Points, in no order, along strands that fork and pass close to each other.
Two points are linked if the straight distance between their rows is under 131.
Q463: 4  17  -42  -18  17  7  -5  48  8  -21  -6  -31  -25  -51  -2  -2  -4  -23  -49  -37  -45  -13  -32  -31  -37  4  11  -1  38  28  -12  -62  -22  -10  -19  26  -30  -18  -47  1  -44  -4  -5  19  -18  32  20  -3  -39  -8  4  14  -2  0  -10
Q378: 67  17  -1  -11  15  10  -5  -5  50  2  11  -34  8  19  30  -4  -29  12  27  -2  -50  28  -50  12  -10  -8  4  25  -18  -14  -21  11  -32  5  4  -5  22  -57  -9  -20  -66  -9  27  44  18  -22  -20  -47  14  26  -52  -13  25  2  -2
Q203: 13  -59  31  -38  -2  11  -32  23  38  -36  19  21  -10  -26  -9  0  -54  15  20  39  -4  28  8  -10  38  -8  24  -7  -33  0  5  52  16  22  -2  -11  -18  -14  10  21  -18  0  -9  10  -31  -34  -9  10  43  86  32  11  -6  11  1
Q915: 40  48  -7  3  10  4  5  -28  10  -51  16  28  24  -4  28  19  15  -31  32  33  -37  58  -27  15  -33  5  7  22  13  -18  -6  -11  -14  9  21  -36  41  -24  31  -25  -37  3  24  22  21  -8  15  9  0  -20  -80  -11  54  -18  10
Q185: -1  2  12  -9  1  7  -10  6  16  -22  -11  -11  -9  -35  -23  -3  14  -10  -15  9  -17  -3  -8  -14  2  16  21  -14  13  11  25  -15  -11  -10  1  -1  -6  12  -1  5  -34  -12  -6  17  -21  -18  22  16  8  -22  6  4  -5  -6  16
Q973: 23  -14  14  9  8  -1  -7  -25  -5  9  13  1  1  -11  7  10  -8  -13  21  20  13  1  26  17  13  11  -17  51  -16  -6  -45  -6  6  -29  -9  7  4  -11  -1  30  48  6  4  10  -10  -13  -17  -16  16  64  -40  5  -43  3  13
Q738: 26  -16  38  -22  20  38  -28  11  30  30  -21  -47  -15  -15  -24  3  -5  -1  -40  6  -27  -17  -7  17  22  23  20  41  3  2  -1  -15  -9  -16  -35  22  -29  3  -13  -11  28  -5  -5  12  -9  -15  -26  -30  -6  42  -4  -5  -66  -4  30
Q373: 2  -27  7  -12  1  1  -48  27  47  -26  10  -40  -36  -8  37  1  -54  22  -11  -23  0  23  -11  -19  15  12  24  -35  -21  15  0  20  2  47  -9  24  18  -31  -19  -4  -73  11  -2  10  -14  -1  -18  12  9  37  62  -1  5  27  -6
Q661: -46  -11  -20  14  22  -11  1  -13  -46  23  -17  26  12  -1  -53  -13  16  -2  -8  -6  35  -34  25  7  5  -21  -16  41  11  26  -11  -17  26  -39  -7  -9  -26  -5  -1  14  63  -4  -22  -21  5  14  -12  -25  0  -36  -6  25  -38  -20  -9
Q132: -5  -5  14  18  -30  -8  9  -6  3  31  -15  -46  -15  7  9  -3  16  6  -9  -32  42  -29  12  -2  19  23  11  -37  -11  -22  12  -5  -6  5  -15  43  13  31  -7  25  2  -4  15  -2  -8  -3  0  24  2  3  38  -16  -24  28  11
Q222: 27  18  -33  -7  14  -2  15  21  -15  -32  29  25  5  -11  61  16  -18  -42  16  1  -41  43  -28  4  -51  -20  -18  1  6  -18  -50  -13  -23  14  19  -7  9  -28  -10  -26  -28  8  26  19  13  5  3  -8  -11  35  -51  -3  52  -10  -16
Q457: 20  -7  24  9  -11  11  -12  -1  30  39  -11  -80  -20  -1  28  1  -16  10  -18  -33  20  -24  -4  10  21  30  14  -5  -23  -9  -17  -15  -18  3  -31  57  9  -1  -18  19  -6  3  20  16  -8  -5  -17  -4  -4  32  24  -20  -35  20  19
Q371: 9  12  20  -1  -2  5  14  -18  4  -21  -3  21  18  -9  -21  2  27  -15  18  36  -8  14  -1  5  9  2  9  -11  7  -6  28  -4  -2  -12  20  -29  3  16  29  -3  -3  -17  -2  9  -6  -26  17  13  15  -35  -23  -4  13  -21  3
Q955: 45  -27  10  -19  -9  -2  -4  2  36  -25  21  -11  -5  -20  26  0  -43  4  36  9  -7  25  -19  -8  20  -6  4  17  -39  -14  -35  26  -12  0  -5  11  4  -36  -10  35  -24  -11  20  40  -16  -26  -14  -14  32  105  -20  -2  -14  18  3
Q721: -20  10  -21  31  10  -18  19  -20  -44  14  9  36  12  49  28  18  26  -3  20  20  37  17  26  23  -27  -7  -25  16  10  -19  -17  14  31  10  24  -37  27  4  34  -20  54  38  -12  -36  28  9  -10  0  -19  -34  -24  -2  38  -11  4
Q294: -42  1  -35  26  -11  -33  -5  25  -39  4  -4  -12  -20  -3  31  8  29  17  -21  -36  41  5  23  -20  -25  20  -9  -16  39  -14  -2  9  40  32  7  -14  10  42  5  3  19  18  -25  -57  17  64  15  32  -15  -33  42  26  5  20  8
Q820: 21  -22  10  21  17  -20  -21  -32  -9  4  23  6  -4  5  41  10  -21  7  28  16  30  26  30  14  6  13  -11  50  -20  -7  -47  17  21  -7  6  -9  33  -22  19  17  32  35  4  -4  -4  -10  -21  -4  22  58  -26  11  -7  15  19
Q232: 30  -8  -2  -37  14  14  31  28  26  -14  26  39  22  42  -8  6  -27  -1  37  34  -48  19  -37  19  -11  -50  -4  -9  -22  -2  2  43  -10  18  21  -28  -29  -48  -8  -39  -15  -22  13  21  17  -22  -33  -45  8  35  -31  -15  27  -35  -32
Q344: 33  -32  12  -24  -8  5  -39  23  55  -36  14  -32  -25  -32  33  0  -58  16  7  -5  -12  29  -24  -17  18  5  26  -7  -29  5  -12  23  -14  27  -8  20  9  -38  -17  20  -70  -1  12  33  -18  -20  -12  -5  27  79  22  2  -2  27  6
Q598: -64  -10  -15  -11  17  -10  -23  9  -9  1  4  12  -16  30  -29  -25  -31  49  4  -38  21  -24  1  -15  -2  -41  7  -38  2  50  20  32  9  43  4  -2  14  -26  -13  -35  -45  1  -27  -41  23  38  -8  0  -13  -35  87  7  8  0  -42
Q464: -53  -14  15  -2  -35  -5  7  -29  -2  5  -18  30  9  15  -73  -50  -15  47  20  -18  35  -58  22  -27  32  -38  8  -43  -27  42  50  23  -15  -12  -17  15  1  27  -9  19  -11  -42  -7  -15  -10  5  19  17  30  -31  75  -2  -14  5  -38
Q617: -41  -10  -3  -9  -20  -3  -1  -20  8  7  -15  10  7  12  -68  -59  -36  51  18  -37  24  -60  4  -23  15  -44  11  -24  -23  73  17  0  -30  -12  -27  23  -4  -33  -34  24  -26  -44  0  7  0  20  0  -25  24  -14  65  -4  -21  -1  -48
Q254: 13  23  -13  11  -26  -9  19  31  -27  -9  20  9  -17  -13  57  22  17  -26  -19  -8  -3  17  9  -9  -35  34  -22  -26  25  -35  -12  -23  5  18  9  14  -3  47  -1  5  29  27  7  -23  -6  41  31  46  -21  22  2  -6  14  19  19
Q797: -4  15  -43  -5  13  -4  -10  58  -9  1  6  -28  -34  -31  35  5  -20  -28  -44  -50  -33  1  -23  -18  -44  -3  -7  -10  29  9  -42  -56  -4  17  -15  32  -21  -13  -40  -14  -14  21  1  -9  -6  47  9  -6  -42  10  26  9  15  3  -14
Q391: 2  26  -3  13  35  8  -24  -25  -15  26  -32  -33  16  -11  -26  12  30  -7  -25  -10  -12  -15  -10  20  -7  16  -8  69  23  11  -7  -49  -5  -29  -14  0  10  -12  -1  -26  23  5  0  12  20  6  -2  -21  -16  -58  -52  4  -25  -13  32
Q810: 27  13  -15  9  0  -10  23  -19  -4  -18  33  18  9  11  48  11  -9  -20  39  6  2  27  -5  5  -17  -10  -20  -4  -13  -16  -38  3  -15  0  18  -8  28  -31  0  4  -8  2  22  20  8  -13  -4  -7  5  32  -45  -2  33  -5  -14
Q17: -26  -12  37  1  -47  7  26  -28  13  20  -7  29  19  38  -64  -27  0  37  32  -2  31  -42  12  -1  49  -41  1  -59  -40  19  50  35  -18  -10  -10  20  -1  18  3  18  5  -44  10  2  -2  -26  0  4  17  -20  48  -24  -11  -14  -31
Q160: -13  0  -12  -13  -24  -14  25  32  -7  -51  13  30  -9  -28  5  -3  10  -26  -2  10  6  -3  11  -28  -6  13  1  -56  15  -14  13  6  3  14  12  4  -14  39  -14  25  -9  -11  -10  -11  -32  11  20  48  3  24  29  7  2  9  -16
Q589: -9  -11  -19  -21  -28  -7  6  46  -21  -62  21  42  -24  -48  33  13  -6  -42  -19  30  -3  26  28  -27  -9  31  4  -41  19  -32  -9  15  21  34  2  7  -27  47  -8  29  10  15  -6  -18  -32  15  30  69  8  70  31  14  0  33  5
Q14: -20  14  -26  5  -45  -27  55  15  -20  -24  0  22  -8  -19  -14  -15  43  -20  0  -15  14  -34  21  -35  -14  16  -6  -54  16  -22  16  -15  -6  -16  1  22  -15  66  -27  49  8  -35  -9  -12  -28  29  32  54  0  -6  23  11  -13  11  -25
Q851: 6  27  12  26  12  2  10  -26  -19  20  -5  13  19  45  19  28  44  -13  0  17  10  24  5  27  -24  15  -10  14  18  -36  12  -4  21  21  17  -31  36  19  41  -43  36  26  -5  -25  34  -4  -2  9  -23  -54  -38  -26  38  -10  25
Q779: -34  -7  0  5  -29  -9  -9  3  -9  14  -36  -38  -17  -29  -19  -8  42  7  -39  -30  16  -29  27  -19  7  44  18  -12  14  -11  43  -19  15  -13  -25  25  -21  70  -15  26  10  -13  -9  -15  -21  17  32  48  -4  -35  33  17  -38  29  32
Q622: 6  24  -33  14  -23  -20  52  -8  -22  -25  20  17  4  -28  13  6  19  -40  28  -1  13  -12  10  -13  -23  2  -17  -17  8  -7  -35  -42  -26  -34  -2  21  3  13  -17  51  13  -19  15  20  -17  17  30  19  3  20  -28  14  -14  -5  -22
Q703: 0  -11  48  -6  3  38  -48  -18  30  12  -33  -40  13  -27  -59  -17  5  34  -27  19  -40  -12  -18  6  32  14  39  43  -10  30  56  -10  -23  -35  -17  -4  -13  19  30  -3  -35  -19  -6  27  -13  -43  26  -16  24  -55  4  8  -21  -10  32
Q192: -48  -16  -14  15  4  -12  -2  2  -48  31  -27  8  -2  -9  -35  7  42  -7  -28  -8  31  -30  37  1  6  15  -10  26  18  -4  15  -9  43  -22  -10  -3  -32  46  0  9  72  5  -26  -40  5  18  3  12  -12  -35  5  24  -42  0  24
Q639: -6  -12  24  -2  7  3  -17  -24  13  -15  6  27  16  -5  -22  -10  -13  17  22  35  4  15  4  -3  24  -9  5  -2  -14  15  25  27  9  -5  21  -38  6  0  37  10  -12  0  -13  0  -14  -31  10  2  35  -32  9  3  22  -10  -11
Q676: 42  -8  17  -44  1  33  3  19  43  -11  -9  10  13  -12  -58  -2  -2  -1  2  50  -64  -5  -29  6  11  -21  27  31  -4  14  23  5  -22  -39  -10  -19  -50  -21  9  0  -12  -34  -7  38  -17  -28  -3  -46  33  50  -40  8  -42  -26  7
Q581: -25  5  -13  23  32  -4  -8  -30  -27  29  -1  24  19  28  -21  -5  3  7  12  9  31  -8  21  21  7  -29  -16  49  -2  23  -25  7  22  -23  9  -26  0  -34  22  -10  54  22  -7  -9  23  -3  -26  -46  0  -34  -27  7  -3  -19  -13
Q668: -34  16  -21  7  18  -6  -7  15  -39  6  -33  -4  9  -16  -36  9  48  -5  -39  -22  -3  -7  -9  -3  -18  7  5  24  51  10  33  -35  29  -2  3  -29  -20  20  -4  -27  16  5  -21  -28  18  23  18  11  -28  -91  -9  18  9  -15  18
Q315: -29  -12  -2  -4  -12  3  0  -7  12  34  -15  -17  2  33  -40  -42  -33  52  7  -45  21  -51  -4  -1  11  -46  6  -27  -25  59  7  7  -26  0  -34  35  1  -49  -37  1  -18  -29  4  9  17  20  -25  -43  5  -5  51  -8  -21  -6  -39
Q863: 0  -32  6  -24  0  3  -2  31  -10  -28  9  32  -22  -39  2  9  -11  -41  -20  37  -3  12  34  -3  0  19  13  -3  9  -19  -12  11  30  6  -7  4  -36  30  -6  21  40  12  -16  -9  -32  -6  3  27  6  72  16  11  -26  14  11
Q171: 31  34  19  6  26  12  -11  -35  6  8  -12  -8  25  6  -13  11  23  -7  4  21  -20  21  -12  29  -5  9  2  53  16  -4  -5  -20  -2  -14  5  -23  20  -10  22  -33  10  3  7  17  22  -17  -8  -27  -7  -35  -57  -12  7  -17  22
Q518: 43  -1  14  -37  6  26  40  43  21  -14  28  31  11  32  10  22  -13  -30  13  35  -55  24  -36  16  -7  -30  -4  -25  -10  -25  2  32  -19  23  25  -17  -33  -15  -4  -48  -5  -16  10  6  8  -27  -24  -17  -15  48  -23  -31  29  -25  -13
Q477: 18  19  -21  17  -26  -13  57  -25  -7  -18  27  18  8  9  33  9  10  -30  51  1  23  2  5  -2  -7  -15  -23  -24  -18  -22  -39  -11  -28  -20  12  12  24  -11  -8  42  8  -15  21  26  -8  -10  3  2  10  34  -28  -1  10  -8  -24
Q631: -2  -18  1  1  13  1  8  8  -11  17  5  5  -7  -4  -9  5  -8  -23  0  7  16  -14  26  14  4  0  -9  19  -7  -2  -31  -8  10  -26  -12  11  -23  -3  -11  18  55  3  -3  2  -11  -5  -21  -20  2  43  -9  14  -41  -11  -1
Q18: 14  -1  16  11  -4  -12  -26  -29  13  -48  23  16  7  -14  42  11  -15  21  31  30  6  55  2  -17  8  21  -7  -10  -11  -8  12  30  5  35  39  -33  66  -3  43  12  -57  25  2  4  -9  -28  22  51  40  -2  -13  8  52  21  5
Q702: 37  0  12  -34  -7  27  42  46  8  -24  31  35  -4  0  18  20  1  -45  -2  39  -43  19  -20  1  -7  -6  -1  -39  1  -26  2  13  -17  21  27  -4  -31  15  -3  -28  3  -8  11  2  -6  -25  -3  11  -25  54  -11  -31  20  -9  -7
Q995: 9  -9  34  0  15  17  -45  -28  -6  9  -26  -28  -4  -46  -34  12  25  1  -38  20  -11  -17  31  16  20  57  3  73  13  3  4  -31  16  -37  -28  20  -3  37  -1  14  40  7  -14  1  -24  -10  13  19  6  6  -28  16  -78  11  62
Q27: 34  41  12  19  6  -1  9  -28  -14  -18  13  23  18  20  38  32  29  -27  21  32  -7  48  1  20  -31  26  -7  16  18  -35  -1  -15  4  14  21  -28  47  13  35  -33  18  22  10  -4  21  1  14  26  -12  -22  -60  -24  42  -9  29
Q122: -26  16  -29  15  -5  -20  7  25  -44  -11  -15  6  -4  -17  2  12  48  -5  -28  -17  6  10  -1  -19  -26  24  -7  -3  54  -4  22  -21  30  18  11  -33  -6  43  1  -8  16  7  -27  -44  10  51  32  42  -19  -66  1  23  26  2  16
Q468: 15  13  -14  -4  21  8  -29  34  21  1  8  -50  -35  0  52  8  -28  -6  -37  -46  -39  22  -38  -11  -22  12  3  -31  17  1  -17  -17  -13  42  0  24  19  -19  -28  -42  -70  21  9  8  17  14  -9  -8  -34  -14  22  -11  33  12  -1
Q620: -25  22  1  27  -8  0  -1  -50  -19  48  -46  -17  31  23  -35  -10  34  13  -5  -22  31  -29  -3  9  25  -7  -8  12  -5  7  31  -9  -8  -19  -7  -4  17  2  25  -11  18  -7  11  1  32  -12  -3  -19  -12  -89  -12  -11  -2  4  10
Q336: 5  30  -34  10  -41  -21  48  5  -22  -21  5  2  0  -36  4  3  39  -31  3  -15  3  -23  16  -27  -26  28  -14  -26  19  -14  -6  -48  -22  -34  -8  37  -6  46  -26  57  12  -16  11  10  -28  32  50  46  -10  7  -18  10  -26  6  -4
Q497: 53  -15  24  2  -12  6  0  -27  33  5  12  -28  1  -11  12  2  -20  8  37  10  4  7  0  13  34  11  4  35  -39  -16  -31  6  -18  -22  -9  18  8  -24  -3  42  2  -9  17  32  -15  -28  -13  -21  31  73  -32  -4  -38  9  16
Q169: 24  1  21  -14  41  14  -3  -4  14  7  3  26  17  18  -14  10  3  -11  1  41  -27  25  -9  28  -6  -15  7  32  5  -3  1  17  12  2  17  -47  -10  -17  19  -41  25  4  -8  2  13  -22  -23  -31  -5  -5  -36  -10  15  -25  3
Q47: -72  -15  -5  4  -26  -16  5  -22  -27  16  -30  29  0  10  -61  -41  3  33  -2  -27  48  -56  31  -25  22  -27  7  -23  -6  27  40  20  13  -14  -15  6  -14  38  -6  19  15  -29  -18  -32  -2  28  11  15  11  -36  69  10  -27  6  -28
Q395: 7  -13  4  -24  13  10  13  27  25  7  15  11  8  40  -16  -10  -33  16  16  -1  -23  2  -25  13  -3  -45  0  -31  -12  23  10  32  -11  15  0  -5  -16  -52  -23  -32  -19  -19  0  17  17  -4  -29  -42  3  11  5  -10  10  -29  -34
Q229: 48  38  5  6  22  4  -20  -27  30  -10  6  -20  16  10  33  3  -7  -1  19  2  -44  45  -39  20  -28  12  9  26  7  -14  -10  -2  -15  13  14  -18  46  -43  8  -34  -65  10  26  32  33  -16  -6  -21  -2  -30  -63  -21  52  -8  8
Q352: -10  -13  -23  1  28  -6  17  33  -29  -13  26  49  0  26  44  20  -16  -24  3  19  -6  27  1  10  -45  -26  -15  -4  11  -13  -32  19  20  33  34  -29  -1  -16  6  -42  16  29  -10  -28  17  12  -20  -5  -26  6  -10  -2  58  -14  -20
Q221: -13  -12  25  12  -49  -5  27  -24  14  29  -5  -15  2  30  -15  -19  5  25  22  -17  53  -37  22  -3  43  -4  2  -53  -36  -17  23  24  -10  -3  -13  44  9  24  -2  39  10  -23  16  6  -9  -20  -10  12  9  12  46  -22  -22  12  -11
Q23: 16  -36  35  -19  3  12  -29  -13  39  -17  18  23  9  -12  -25  -13  -45  35  32  40  -6  20  5  -4  40  -18  11  20  -37  22  11  44  8  -7  7  -30  -8  -23  31  25  -13  2  -9  11  -22  -39  -5  -15  50  30  8  9  1  -8  -8
Q342: -23  -20  -2  -10  9  2  0  6  10  24  4  -2  1  37  -21  -22  -35  34  9  -28  12  -19  -7  12  11  -43  2  -28  -13  39  1  22  -7  10  -14  16  -3  -46  -20  -13  -15  -9  -1  1  18  10  -26  -39  4  3  37  -11  -2  -18  -33
Q429: 34  1  34  -1  11  26  -36  -7  26  44  -24  -80  -18  -9  9  9  0  4  -36  -18  -11  -20  -8  19  16  35  14  37  -8  -7  -17  -28  -20  -14  -31  45  1  4  -15  -2  12  5  10  17  -5  -10  -16  -13  -14  27  -5  -16  -53  20  41
Q467: -31  20  -21  39  -21  -23  47  -35  -48  17  0  33  16  42  3  4  50  -6  22  6  51  -8  32  6  -5  -14  -34  -9  8  -24  -7  9  17  -8  16  -22  16  23  27  14  56  5  -8  -32  23  14  4  10  -7  -46  -13  5  12  -6  -8
Q648: -27  -10  -10  1  -29  -14  -18  17  0  5  -28  -52  -30  -35  1  -6  20  1  -44  -40  29  -26  33  -28  2  55  26  -8  7  -15  19  -19  17  -2  -42  54  -28  62  -35  44  6  -4  -3  -13  -27  36  25  43  -1  2  57  13  -48  40  13
Q657: -36  -21  4  14  -10  -9  -24  -2  -30  29  -33  -28  -17  -18  -14  7  42  8  -40  -20  33  -21  42  -3  10  47  6  23  18  -20  29  0  43  -5  -21  8  -15  72  13  9  52  16  -19  -36  4  19  19  42  -7  -33  25  18  -46  31  48
Q110: 25  21  3  -8  -25  10  10  33  -1  -12  14  -6  -25  -36  25  15  15  -40  -38  0  -22  8  3  -17  -14  43  3  -21  22  -27  -4  -29  -8  8  -14  43  -31  48  -14  18  18  19  12  -3  -27  16  32  44  -29  51  15  -17  -15  20  19
Q546: -9  10  6  22  19  9  -22  -38  -6  62  -29  -38  15  40  -9  -7  6  22  -11  -25  17  -16  -8  24  18  -11  -3  26  -8  9  7  3  -2  -1  -7  -3  20  -29  20  -34  9  17  7  3  41  -12  -25  -44  -18  -65  -9  -18  10  0  12
Q282: 14  -43  19  9  3  -11  -21  -18  14  7  25  -4  -11  20  43  2  -45  27  37  8  39  27  21  0  28  6  4  15  -38  -8  -37  47  20  15  9  7  28  -27  12  24  4  28  10  -5  -12  -22  -32  -2  17  73  12  0  9  22  0
Q217: -17  -1  25  8  -20  15  -25  -33  10  12  -46  -38  24  -29  -60  -30  18  33  -15  -2  -14  -32  -9  -12  33  10  30  16  -17  34  63  -28  -35  -45  -19  6  2  35  27  12  -37  -29  4  24  -9  -38  35  6  19  -90  11  10  -9  1  19
Q79: 16  22  -17  -7  -4  10  -15  53  8  1  7  -34  -45  -34  44  21  -9  -29  -61  -32  -39  11  -25  -23  -28  31  2  -24  23  -9  -14  -42  -6  23  -14  43  -32  18  -24  -11  -11  26  15  -5  -12  31  20  21  -49  32  39  -11  5  18  9
Q905: -30  0  -19  17  -7  -29  26  -19  -31  -36  28  60  8  19  30  -1  1  5  40  34  47  18  31  -13  0  -14  -30  -33  -6  -14  -8  43  23  14  37  -39  32  3  28  28  6  15  -14  -31  -7  5  5  29  26  1  0  14  34  8  -33
Q483: 16  5  -13  3  28  -6  -16  -40  3  -19  16  39  30  5  7  -12  -21  9  43  27  6  37  3  10  -1  -21  -8  48  -17  19  -31  20  12  -15  24  -49  20  -55  25  8  -4  14  5  14  12  -16  -10  -32  35  -9  -51  9  29  -10  -22
Q416: -13  -15  -4  -23  29  6  6  43  3  -4  19  26  -9  38  17  10  -30  -1  -2  3  -22  14  -15  13  -19  -34  -3  -29  5  4  -1  32  13  42  18  -16  -9  -32  -10  -58  -16  11  -11  -18  22  1  -31  -16  -22  -1  12  -12  41  -23  -32
Q866: -5  -9  -9  -12  12  0  -32  30  34  -8  10  -41  -33  14  34  -4  -43  19  -14  -45  -8  4  -23  -12  -4  1  6  -47  -6  15  -2  11  -8  52  -4  26  27  -32  -30  -29  -78  11  -3  1  10  12  -21  1  -16  -1  66  -11  21  15  -18
Q535: 15  20  -28  6  6  -8  5  29  -16  -2  27  4  -10  -7  74  22  -15  -37  -11  -23  -30  34  -14  4  -52  -2  -32  2  14  -21  -57  -35  -8  14  9  12  14  -11  -12  -26  -4  28  23  -1  2  31  9  2  -27  24  -26  -1  48  -1  -2
Q60: 10  -44  36  -8  -7  -3  -10  4  29  -9  25  11  -15  15  19  12  -36  22  33  22  29  24  18  -5  38  2  4  -22  -41  -23  4  62  21  34  14  6  15  -4  19  15  -5  17  2  -13  -23  -35  -20  25  20  68  33  -7  16  20  -1
Q609: -25  13  -21  42  -30  -26  40  -49  -27  3  18  30  9  38  29  -4  24  12  42  5  68  -7  31  -5  8  -11  -33  -28  -8  -19  -17  25  9  -1  20  -8  40  5  24  39  21  7  0  -20  2  9  1  15  15  -13  5  6  22  12  -25
Q846: 31  -11  41  -28  7  37  -30  1  52  9  -19  -23  7  -16  -54  -9  -1  21  -10  35  -53  -4  -28  15  24  -4  33  36  -6  20  35  -1  -20  -31  -13  -13  -24  -8  16  -3  -27  -24  -10  34  -15  -38  4  -36  29  11  -17  1  -33  -15  21
Q77: 43  3  11  -33  33  21  3  3  27  7  -7  17  19  18  -34  3  -5  -10  10  43  -49  10  -25  26  2  -31  2  52  -5  -1  -6  11  -8  -26  0  -36  -38  -35  8  -24  21  -22  -7  24  5  -17  -29  -63  14  36  -53  3  -26  -32  -2
Q527: 8  30  -36  9  -19  -15  19  41  -37  -24  28  22  -11  -27  64  25  3  -40  -18  -14  -24  27  -8  -14  -52  11  -33  -16  30  -20  -35  -42  -3  18  14  8  -3  17  -10  -3  11  24  13  -15  -3  52  34  37  -29  23  -11  4  36  5  -1
Q759: -11  7  -29  11  11  -9  23  46  -44  -14  14  44  -3  9  39  25  14  -30  -14  15  -3  20  7  6  -49  -5  -23  -3  34  -23  -21  -6  31  33  27  -32  -13  20  6  -37  40  30  -20  -50  14  35  4  19  -34  -14  -10  0  45  -9  -4
Q495: -48  -6  -16  21  9  -21  -6  3  -32  13  -3  7  -10  17  12  -6  13  25  -7  -9  48  -5  19  -10  3  -1  -6  -20  17  2  11  31  36  22  14  -20  14  22  20  -6  15  25  -27  -51  16  29  -1  15  -5  -38  43  11  11  10  -2
Q599: 25  33  -7  -4  -31  9  65  32  -11  -35  31  39  4  -2  40  19  24  -51  3  30  -32  15  -15  -7  -19  12  -18  -56  14  -36  5  -13  -29  17  34  -4  -12  40  8  -15  0  1  19  -10  -7  -5  25  39  -35  16  -15  -31  37  1  -10
Q672: -20  23  -13  13  27  -6  -11  -10  -34  -2  -29  10  18  -18  -40  8  45  -15  -21  3  0  -3  2  9  -16  13  1  56  38  14  15  -45  26  -25  3  -27  -11  5  10  -15  31  5  -13  -13  10  13  15  1  -12  -81  -45  17  0  -22  25
Q884: 1  0  -12  5  -13  -23  9  -17  -16  -69  31  52  7  -21  44  10  -11  -11  44  33  19  43  9  -16  -2  1  -17  -24  -12  -11  -9  24  2  20  34  -34  41  -4  22  30  -29  8  2  6  -15  -14  19  47  42  28  -18  17  40  15  -14
Q673: 59  8  21  -13  7  16  -22  -21  63  1  3  -29  17  5  3  -11  -24  30  28  14  -44  23  -44  10  17  -4  16  31  -25  1  7  15  -26  -6  7  -15  18  -45  14  -7  -65  -12  15  42  4  -32  -7  -40  31  14  -36  -9  10  0  13
Q669: -43  5  9  11  -21  -1  -6  -34  -13  21  -56  -16  24  -17  -70  -24  32  25  -18  -22  8  -47  -3  -17  24  -4  18  0  -5  26  72  -26  -15  -39  -15  -3  -5  48  11  4  -18  -38  1  7  1  -13  31  14  3  -99  16  12  -7  2  10
Q333: -46  -16  -16  0  22  -13  -22  15  -15  8  2  -4  -20  27  10  -6  -24  31  -7  -24  33  -6  8  -7  0  -19  6  -30  8  16  6  33  27  39  6  -5  11  -12  1  -29  -22  24  -23  -41  16  27  -15  -2  -15  -24  63  9  12  6  -18
Q509: 64  -11  33  -8  -14  13  0  -30  58  14  5  -27  21  17  -9  -8  -23  39  46  21  -18  6  -23  13  51  -7  1  41  -52  -5  -9  23  -22  -23  -1  -2  5  -35  19  27  -17  -21  12  36  -8  -39  -16  -43  35  53  -32  -9  -22  3  18
Q829: -39  -22  -7  -21  13  1  25  43  -21  2  0  35  -4  8  -44  -9  -3  -13  -18  -2  2  -30  7  3  -9  -36  4  -31  15  24  10  -4  12  -6  -12  1  -51  1  -33  -10  34  -21  -23  -16  -12  19  -15  -13  -16  5  37  6  -19  -31  -30
Q548: -54  -9  -13  1  -8  -18  32  6  -29  7  -16  31  -2  15  -47  -18  18  4  -10  -14  33  -43  19  -11  1  -21  0  -32  10  14  26  4  14  -7  -3  1  -30  34  -18  11  27  -28  -19  -24  -4  21  2  8  -11  -29  45  8  -17  -11  -21
Q700: 13  12  -11  -21  10  11  2  32  13  -23  -4  -15  -14  -42  -15  -1  4  -25  -30  -5  -41  -2  -31  -17  -21  9  16  -6  28  23  0  -36  -23  -17  -9  10  -24  -15  -27  1  -33  -13  -3  28  -17  8  14  -8  -13  3  -16  5  -10  -9  5
Q153: -7  -10  -10  -12  10  2  28  33  -8  -4  15  21  -4  -8  -7  -1  -13  -36  -1  3  -1  -10  1  7  -14  -22  -8  -13  3  3  -29  -12  -3  -14  -5  3  -35  -10  -23  8  35  -9  -5  5  -13  6  -13  -20  -6  41  -3  4  -19  -22  -22
Q146: 4  -12  25  -15  28  31  -49  -3  12  15  -35  -46  -8  -45  -47  1  17  5  -57  9  -31  -28  9  8  16  44  18  71  14  21  9  -35  -5  -40  -33  19  -29  13  -17  6  19  -4  -15  13  -22  -12  -2  -6  -4  1  -18  15  -75  2  45
Q415: 5  10  -15  19  21  -5  10  -40  -6  15  11  19  27  34  3  -6  -6  1  37  8  15  5  5  19  2  -27  -24  39  -14  11  -42  4  0  -28  12  -20  10  -54  9  5  28  7  9  11  18  -10  -28  -53  9  -14  -45  8  10  -21  -20
Q123: 12  16  -3  10  24  5  -15  2  14  34  0  -57  -12  29  43  3  -13  9  -12  -44  -27  15  -30  18  -20  -1  -1  -11  9  -9  -16  -9  -12  30  -1  15  33  -35  -12  -47  -52  20  16  12  35  0  -21  -28  -28  -40  -4  -20  42  3  -2
Q297: -42  12  -2  17  -33  -5  7  -42  -19  47  -56  -19  26  15  -53  -26  23  23  -13  -43  34  -57  -4  -5  24  -23  -2  -15  -14  25  50  -12  -20  -26  -19  13  4  19  3  -2  -4  -32  12  5  23  -4  4  -6  -12  -85  20  -4  -11  4  0
Q264: -20  -15  11  18  2  -6  -45  -24  -19  28  -28  -43  -9  -25  -9  6  18  13  -35  -9  31  -25  38  11  24  50  6  46  4  3  2  -14  23  -16  -29  24  7  34  -1  21  41  22  -10  -15  -3  8  8  20  8  -13  9  14  -59  25  48
Q743: 7  16  5  9  13  12  6  -13  13  47  -8  -38  14  53  7  -3  3  14  -1  -29  -12  -8  -25  26  0  -15  1  -8  -2  -9  5  4  -11  14  -1  5  24  -33  -1  -44  -20  3  15  17  36  -15  -25  -40  -27  -49  -9  -29  30  -8  -6

A fork is a point with three links, a tip a point with one. Leave the first point through the second and follow the links. Name the first fork or tip that comes.
Q527 / Q254 => Q973
Q851 / Q721 => Q18
Q846 / Q703 => Q497
Q254 / Q527 => Q863
Q217 / Q703 => Q598
Q146 / Q738 => Q464
Q457 / Q429 => Q657

A fork is a point with three links. Follow the links from the first point to the second and name the forks in between, in order.
Q779 / Q17 => Q657
Q463 / Q829 => Q973
Q702 / Q264 => Q395 > Q464
Q185 / Q229 => Q973 > Q497
Q457 / Q955 => Q464 > Q973 > Q497
Q509 / Q518 => Q497 > Q973 > Q464 > Q395
Q297 / Q378 => Q497
Q657 / Q617 => Q464

Follow the links from the first point to the second, and from the first to the third. Name the last point that the two ways share.
Q153 / Q264 / Q342 => Q464
Q915 / Q373 / Q153 => Q497
Q416 / Q264 / Q639 => Q464
Q617 / Q721 / Q866 => Q497
Q23 / Q297 / Q17 => Q973
